Each row is a point on a landscape with many valleys, with its height.
A ball rolls from a point to the lowest of its 5 nearest points, and stops where none of them is lower. Distance is the straight distance between rows; heights are no part of it.
z694: [-19 -16  23  -3  10 -13  23  23  -9  30   0 -38 -38 -31   3 -38  38 -24
  53 -26 -20]  height 329
z979: [-21   8   9 -26 -10   1  12 -57   9  16  26 -25   5 -32  34  14  43  54
  51  -9   7]  height 315
z919: [ 31   3 -36   5  20 -14   3  27   4  -9 -10 -59  11   6  21 -12 -70  20
 -45  -9 -23]  height 413
z228: [ -7  29   3 -13 -21 -23   0  17  25 -20 -35 -16  45  -8 -10  46 -11   8
 -45  59  28]  height 373
z464: [-14  57  31 -57 -10  27  -2  -1 -23 -45 -38  44   1   3   3 -53 -29  14
  18  -4  11]  height 536
z959: [  8  40  23  -1 -40  20 -31  -7  -7 -21 -38  44 -12   3 -40 -17 -24 -18
 -10  27  39]  height 585
z150: [ 22 -15 -21   9 -11 -28  -9  31  18  11  32 -34   6 -23  59  13 -10   3
 -41  42  -5]  height 267
z772: [  3 -41 -35  31  -5 -42  20  13   8  11  20 -17  21 -14  56  -2  -3  14
 -33  60 -25]  height 249
z978: [ 25  -4 -17  -9 -14  17  12  -4  -2  10  16  22  -4  -1   4 -15  34  -4
  22 -15   9]  height 319
z382: [-39  34  39   4 -11   7   8 -53   9  14  47   4  24 -25  10  33  34  32
  48   2  14]  height 344
z135: [ -3 -36 -35  27  15 -21  20  -5  -5  17  21  -2  -6  11  29  24  28   8
  -7  51 -17]  height 303
z127: [ 15 -13 -40  28 -21 -41 -31  37 -14  -8  18 -39  13 -20  45 -23 -46  18
 -21   2 -32]  height 410
z482: [ -4  35  17 -11   7  32  13   6  -3  -6   8  39  20 -22  -7  -9  -1  -6
  28  12  37]  height 547
z177: [ 25  -2 -20 -12  31   8   5  23   6 -29 -14 -30  18  20   2  20 -38  35
 -19  18  10]  height 99
z456: [-15  46  33  11 -15  26 -22 -12 -13   0 -13  54  18 -42 -25 -21 -11 -20
  26  32  28]  height 587
z183: [ -6  -9 -53  43  13  15 -41  42   6  -6 -10 -33   5  24  -9   3 -51   8
 -36 -46 -29]  height 263
z122: [ 31 -12 -27   2  -3  18  -3   6  13  15   6  19  -8  27  -8  22  -4 -13
 -17  -8  16]  height 518
z206: [-22  35  26  10 -41  13 -38 -22 -18  -9 -24  52  17 -42 -50 -39 -42 -25
  16  43 -14]  height 753
z390: [ 12  12  -1  23 -15  25  -5  20  18   2  -2  33   2  30 -25  62  -5   0
 -43  43  55]  height 548
z196: [  2  42  32 -58  28  33  21  10   0  -4 -15  13   8 -26 -11 -41  -3   1
  13 -16  10]  height 441
z536: [ 12 -36 -44  31  11 -18   1  15   9  -2  20  -7   4  18  29   0  -4  -4
 -13  34 -21]  height 346
z962: [ 12  32  -1  -1  -2 -43   4  29  42 -12 -21 -37  15 -18   4  35 -18  21
 -49  45  32]  height 347
z795: [-27  -8  46 -35  81  11  25   9 -22  46  14 -24  -3   9 -27  11  27  32
  13 -31   0]  height 386
z709: [ 18  47  18 -34   0  51  -9   3   4   6 -10  25   5 -15  20 -21  -1  -8
  17 -13   8]  height 506
z732: [-21  56  32 -12   8  10 -11  -4  -4 -10   3  51  42 -54 -34 -24 -12  -9
  21  27  15]  height 591
z618: [ 35  -2   6   2   6  25   7  34   6   2   3  24 -32  32  10 -18  -7 -21
  18 -36 -13]  height 433
z358: [-41 -12  44 -13  22  12  18 -49   2  22  20 -16 -13 -16   0  11  67  39
   5 -12  23]  height 353
z510: [ -3 -30 -49  24 -21 -40 -24  26 -24 -12  22 -33  -8 -18  52 -19 -61  -7
 -31 -30 -18]  height 407
z900: [-47  48  41  -6  43  17   2 -23   4  -2 -11  14  36 -43 -40   0  29  -6
  23   9  32]  height 560
z67: [-14 -15   8   8  -5 -36  -8   1 -20  18  -6 -17 -20  -3  -5 -31  19 -47
  47 -46 -41]  height 342
z840: [-41 -16 -27  73   9 -75  -4  25 -16 -36 -12   9   8 -10  10 -10 -30  -6
   9   3 -46]  height 382
z486: [  3 -41   2 -12 -23 -26   8 -32  -9  33   0  -1 -23   7  12 -14  54 -52
  43 -43 -33]  height 367
z549: [-38  -9 -51  46  -2 -38 -23  34  -5 -21  24 -28  -8  10   3 -14 -45  14
 -35 -24 -56]  height 339
z17: [  6 -19   0   2 -30   9  -1 -45  -4  30  53  34 -20 -12   9  37  42  -9
  35   2  26]  height 268
z47: [-47  -8  43 -24  41  -1  23 -19  -2  36 -11 -31 -26  -4   1  12  60  29
   8 -17   3]  height 362
z537: [-44  53  41 -14  -9  27 -38 -16  -8 -14 -27  37  33 -22 -39 -23  -5  15
  21  31  10]  height 592
z292: [-17   3  12  21 -50  17 -34   4 -19 -30 -40  39  -3   4 -37  24 -21   1
 -46  43  34]  height 586
z381: [ 16 -48 -12   1 -49  -2  19 -52 -21  13  21  14 -18  13  23   7  47 -24
  42   4 -12]  height 380
z563: [ 29  -8 -15  26   2  -8  13  26  33  22  10  -9  10  25  -8  31  11  28
 -17  38  22]  height 544
z240: [ 11  35  11 -23   3  52  -3   0  -1 -26 -42  42 -23   5  11 -43 -20  -7
  -9 -12   6]  height 477
z564: [  7 -10 -28  14  23  23 -13   5  -4 -17 -11 -18  -2  40  -7  23 -42  11
 -18 -64 -22]  height 150
z939: [  5  17   8   9 -25  14 -15  -1   7 -36 -40  10   4  15 -54  26 -28   6
 -37  25  36]  height 576
z189: [ 18   4  -4   8 -18   5   6   8  21 -23 -34   4  -1  36 -26  24 -17  -2
 -52  11  35]  height 505
z476: [ 26  -3  -8 -10  -5 -24  -9  28  24  -8   3 -41  -1  -8  29  12 -35  16
 -61  36   3]  height 334
z551: [-15 -62 -36  32  -1 -49   5 -32 -16 -13 -19  -6  11  30   5   4  18 -47
  20 -35 -41]  height 408
z759: [ 41  -7   3 -46 -27 -13 -12  11  20 -24   2 -54 -12 -29  38  -2 -45 -24
 -57   3  23]  height 425
z961: [-24 -51 -33  46  14 -27 -12  17 -22   8  -2  -1 -12  24 -11   8   4  -4
  -2 -33 -46]  height 415
z337: [-24  17  21 -24  34  26  -3 -21  13  32  25 -15  21 -18  -5   5  52  38
  39 -27  25]  height 357
z977: [  2 -34 -22  18  -6  -5  22 -19  -5  17  47  42  21  28  -4  59  33  -2
  -4  41   2]  height 546
z263: [ 17   4   3  -3   0 -27   4  35  35  -4  11 -33  10 -23  17  26 -20  13
 -30  62   8]  height 294
z901: [ 24  28   3  -4 -26  14  11 -32   6  30  46  32   3 -27   4  -4  29  -8
  50   1  21]  height 197
z289: [-21  53  26   5   1  19  -2 -32   4   9  15  34  48 -38 -28 -12  -5  -3
  42  20  21]  height 483
z48: [ 32  -6  -7 -19   2  11   8  19 -18  21   7  20 -33   5  15 -43  10 -18
  46 -19  -3]  height 377
z947: [-16  12   4 -21  18 -13  24 -40   0  42   1 -34 -13 -36  35 -18  44   1
  49   2 -10]  height 305
z355: [ -7 -21  -4  10  -2   2 -22   8 -15  18   1   7 -42  49   1 -47  -1 -29
  36 -62 -44]  height 356
z197: [-21 -15  31 -17   1 -32  15 -10  -5  21  -3 -36 -34  -5  12 -58  24 -35
  62 -23 -35]  height 338
z825: [ 15  -9   4   1 -20  23   3 -16  15  41  36  49 -21   2   4   7  10 -25
   7   3  31]  height 309
z174: [  4  21 -16   7  -9 -12  16   5   6 -24 -39 -25  27   7 -13  31 -25  22
 -60  35  31]  height 394
z224: [ 12   9 -24  -2  20  24 -14  14  -6 -28 -34 -16  -2  37  -2  13 -60  28
 -58 -32  -2]  height 304
z4: [-36 -59 -22  56  22 -51 -12  -1 -12  -7 -11   3  14  27 -22  -3  -3 -20
  25 -32 -55]  height 390
z727: [ 40  17  11  -6  -4  35 -15   1   8  -6  -4  20 -12  19 -20  12  -3 -19
   9 -12  31]  height 554
z847: [ -8  13  10 -40  27   1  20  22  -6  42   4 -21  -2  -9  -6 -56  34   3
  32 -45  -4]  height 355
z418: [ 38 -29 -24   7 -21   8   3  -9 -16  15  17  29  -1  12   4   5  34 -11
  27   8   9]  height 404
z958: [-30  45  34 -49  58  30  19  -1  -9 -16 -36  33  22   1 -41 -28   0  36
  16   2  16]  height 423
z856: [-41  48  37  19   6   5 -40 -53  11  47  20  -8  44 -42 -41  35   0   7
  38  -1  17]  height 392
z730: [ 11 -37 -53  18   0  -9  17  26   1  -8   3 -29  10   6   4   6 -36  13
 -38  -1 -24]  height 496
z632: [ 20  28  18 -19 -37  31 -25   0  -7 -31 -21  40  -3  -8 -20 -19  -6  10
   5  20   9]  height 174
z437: [ 10 -14 -15 -28 -11 -30 -19  13   0 -34  14 -70 -28 -30  24  -3 -59   6
 -58 -29 -22]  height 478
z788: [ 19  24  22 -41   9  47  -7  23   0 -23 -39  12 -21  26  -8 -28 -42 -22
   3 -42  -4]  height 399
z828: [-26 -54 -53  48   5 -41  18  14 -39   3  11  -5  22  25  15   3  11 -11
 -13   3 -60]  height 387
z701: [ 43   2 -20  12  13 -17   6  30   8 -14  29 -71   5   1  22  11 -48  27
 -55  -2 -13]  height 468
z714: [ 27  -4  32 -57 -35 -29 -14 -12  45 -22  13 -55 -10 -23  -2  30 -34 -53
 -63   1  36]  height 476
z937: [ -8  32  19 -23 -49  37 -26   7   0 -43 -19  42  -4 -18 -23  -9 -13  -7
   6  19  11]  height 158
z305: [ 10 -52 -31  40  11  -7  22 -14 -12  12  18   5  -4  23  -8  12  39 -20
  13  -5 -34]  height 402
z160: [-31  39  36 -35  32  18  -4  -4   5 -17 -33  36  23 -16 -14 -18   1  11
  10   0  28]  height 469
z375: [  1  -9  12 -23   6   4  12  -8  -1  28   7  -6  -3  -7  13 -20  37 -13
  38 -26 -17]  height 333
z558: [-55   9  33   8  -5   8   4 -73  22  26   9 -35   9 -19  13  27  60  43
   9 -25  13]  height 343
z144: [-32  -5  34 -21  55 -22  16   8 -19  38 -13 -69 -22   7 -17 -10  45  15
  30 -15  -3]  height 378
z963: [  0  18  18  21 -28   8   0   1  -4  -7 -15  35  -4  18 -34  34 -28 -13
 -26  29  62]  height 569
z246: [-14  35  47 -51  54  18  22 -16  17  19  14 -17   3  -5 -21 -16  49  10
  21 -25  13]  height 391
z761: [ 19   9 -22 -25   3  38  -6   3  -6 -49 -33   2 -39  58   3  10 -48   4
 -25 -41  -7]  height 308
z429: [  2 -11   5  -7  -8 -10  25 -43  17  25  10 -13 -17 -12  36 -16  39 -12
  48  -6 -12]  height 328
z871: [ 40  30  13   4 -15  22   0 -11  16   5  -9  57 -11   3 -24   3   1 -22
  18  19  44]  height 597
z279: [ 24  19   4 -10  -5  38   5   2   2 -38 -25  14 -10  52 -16   7 -26   5
 -36 -20  10]  height 430
z323: [ 14 -32  -9  10   4   9  -3  -1  -3   9  27   2 -24  29   1  -7   5 -19
  34 -40 -23]  height 389
z987: [  3  18  -4 -28   0   4  15 -35  19  21  22  14 -10 -41  24 -16  51   8
  56  -4  11]  height 266
z454: [ 29 -21 -20   9  -4  13  -7   6   2  17   9  29   2  28 -12  17  16   2
  -8   3  18]  height 452
z505: [ 28 -29 -28   4  -1 -34   2  18  20  17  23 -19  10 -11  27   7 -14  16
 -46  53 -24]  height 187
z347: [  9 -62 -38  31   3 -33  29  -5  -8  11  11   5   4  29  -3  32  37 -18
   7   9 -33]  height 385
z968: [-45 -25 -25  74   9 -56  -9  25 -24 -44   9  14  15  20   4 -18 -17  11
   4  -7 -36]  height 375
z971: [ 14  12   4 -23 -37  36 -12 -12   8 -43 -36  41 -17  23 -19   5 -22  -6
 -33  11  28]  height 579
z754: [-12  40  35 -36  54  35   9  10   5   3   5  -7  20   3 -20  -6  33   4
  16 -17  23]  height 395
z176: [ -9 -49 -38  32  17 -40  38 -19 -23  -9   5   6  29 -10  37   5  14 -23
  -5  54 -54]  height 345
z272: [ 39  23  13 -28 -26 -25   6  14  23 -36  -9 -48  19 -20  24   2 -48  12
 -48  43  25]  height 365
z492: [-43 -44  58  -2  19  11  24 -26 -26  22 -46 -47 -58   6   3   2  49  38
   6  -4  -4]  height 374
z369: [ 23  -8  -3  27 -12   7  20  13   1  12  23  46   9  16 -23  46  19  -5
  -4  23  35]  height 517
z314: [ 26 -39 -29  29 -18 -25 -19  33  -6  13  23 -27  -4 -29  54   1 -23  16
 -36   5 -37]  height 336
z717: [ 40 -18  -3 -12  -1  54 -17  36  -9 -10  -8  21 -28  49  -4  -8   6 -28
 -11 -73  -9]  height 488
z357: [-40 -26 -35  41  -3 -51 -29  34 -28 -20  13   2   2 -14   4  -9 -18   0
  -1  -6 -68]  height 376

Call two points neighbours if one is among the 5 nearest of the other. Go from one point of each pair to the other, from neighbour to neighbour, staying as low as possible. Name the highest point that can't be avoided.
z901 / z505 => z305
z937 / z505 => z240
z177 / z505 => z476
z564 / z177 => z224

For each start below, name the point where the ball stops.
z551 => z505
z160 => z901
z900 => z901
z196 => z901
z795 => z901
